A landscape with many valleys, sampled at points; each row gives a point and its height.
A ball rolls from a point to the lowest of its 3 nearest points, and stops where none of them is lower. Distance is the straight distance between rows; heights are no part of it.
Kival height 8.7: [121 123 106 135 101 129 133 154]
favo height 24.2: [ 91 109  92 136 107 131 117 164]
Nimi height 31.5: [ 81 128 134 136 103 105 156 162]
Nid height 27.3: [171 141  94 116 163 102 132  67]
kovam height 25.2: [122 128  76 124 105 109 120 156]
dedo height 78.0: [188 120 112 124 166 168  87  75]
rif height 21.5: [190 160 180 122 142 123 146 112]
rabu height 25.6: [ 97 117 176 145 116 179 124 167]
velor height 55.3: [167 105  70 112 124 141  71 128]
reb height 19.3: [168 133 105 121 124 107 125 115]
pekep height 23.9: [177 138 110 120 170 119 136  69]
Gudos height 85.7: [125 140 114  94 233 134 156  55]
zes height 34.9: [ 70 138 168 135 111 104 152 161]
zugop height 23.6: [167 148 171 132 113 143 133 139]
saz height 23.3: [189 139 122 123 156 137 130  82]
Lede height 11.1: [152 157 138 133 107  96 151 146]
demov height 37.8: [161 127  61 114 121 100  99 122]
simol height 69.3: [182 106  82 107 155 143  72  91]
fodi height 34.3: [ 28  95 188 147 133 121 134 109]
Vum height 24.5: [180 133 118 126 132 158 106 107]
Ruv height 33.7: [ 64  96 103 139 108 142 113 153]
tolo height 19.0: [144 132 149 138 108 151 129 150]
nor height 85.3: [145 135 103 102 210 120 146  50]
vam height 9.2: [126 134 148 139 110 126 145 161]
Tezup height 25.4: [100 145 120 137 101  91 148 159]
vob height 17.3: [189 154 151 120 169 126 151  75]
boka height 24.6: [174 143 111 129 128 101 140 111]
bik height 39.7: [ 31 108 177 131 117 104 149 133]
Nogiz height 31.7: [ 33  88 168 147 128 127 127 110]
Zumum height 46.9: [142 114  58 113 113 118  93 143]
Bes height 20.7: [ 54 107 161 146 120 145 129 143]
maz height 27.4: [ 35  95 135 147 124 135 128 127]
gazug height 21.4: [180 150 165 135 126 156 128 121]
dav height 42.9: [ 46 131 173 124 117  87 160 152]
Pomi height 15.6: [ 95 132 177 127 107 138 144 162]
Fazi height 8.5: [176 136 103 129 127 130 117 117]
puzi height 8.6: [ 64 103 160 148 120 167 127 154]
Mosa height 86.6: [166 105  92  94 194 155  70  63]
Ruki height 18.0: [114 131 118 136 103 113 141 161]
nud height 32.0: [108 116 129 143 107 156 120 159]
Mab height 18.5: [104 131 153 145 105 147 137 161]
Somi height 33.2: [ 64 110 113 143 116 118 141 163]
zikip height 60.5: [176 116  76 105 154 129  90  89]
Lek height 31.9: [160 147  85 121 118  79 145 124]
fup height 51.9: [175 123  77 110 148 109 101  94]
zire height 16.0: [135 151 175 130 110 130 141 156]
Sib height 37.7: [ 31 107 195 130 127 108 144 126]
Mav height 12.7: [185 158 144 125 149 116 154  91]
geda height 24.7: [ 84 146 196 121 114 115 158 157]
pidom height 28.4: [160 133  81 120 121 100 117 124]
biv height 30.5: [ 66 104 109 147 113 133 128 158]
bemi height 18.1: [193 147 153 135 135 129 138 107]
pibeg height 38.8: [ 99 149 175 120 106  98 163 165]
Loza height 43.2: [174 116  97 123 129 168  89 120]
lel height 84.3: [152 128 110 105 216 145 131  51]
Zet height 11.7: [123 142 186 134 111 155 134 163]
nedo height 81.8: [173 117 104  98 196 156 107  54]
kulus height 22.9: [129 139 124 135 101 103 146 146]
kazun height 28.6: [133 127  97 140 106 150 109 154]
kek height 18.9: [165 139 131 136 108 148 123 134]
sadab height 15.5: [110 125 106 130 107 119 130 160]
Nup height 8.8: [165 131 128 136 116 170 111 140]
Fuvaz height 25.1: [ 53 111 176 147 117 132 139 155]
Rukir height 25.9: [154 164 171 125 105 112 153 153]
mik height 21.9: [153 142 125 132 112 115 135 143]
defak height 26.0: [154 124  94 123 112 128 118 134]
Leza height 27.5: [ 93 108  78 134 104 129 112 166]

For each start below, name every point that the ball comes to, in order.
geda => Pomi Zet
Leza => sadab Kival
Ruv => favo sadab Kival
velor => Loza Nup
pidom => reb Fazi
gazug => bemi Mav

Two balls start at each pair of points below. Name the first point that both come to, or write none.
lel, pekep => none
demov, Lek => reb
maz, Somi => none
Zumum, biv => Kival
nor, Nid => Mav

Where does a ball stop that starts at each point below?
Nimi => Kival
simol => Fazi
Tezup => Kival
fodi => puzi
zikip => Fazi
Sib => puzi
Gudos => Fazi
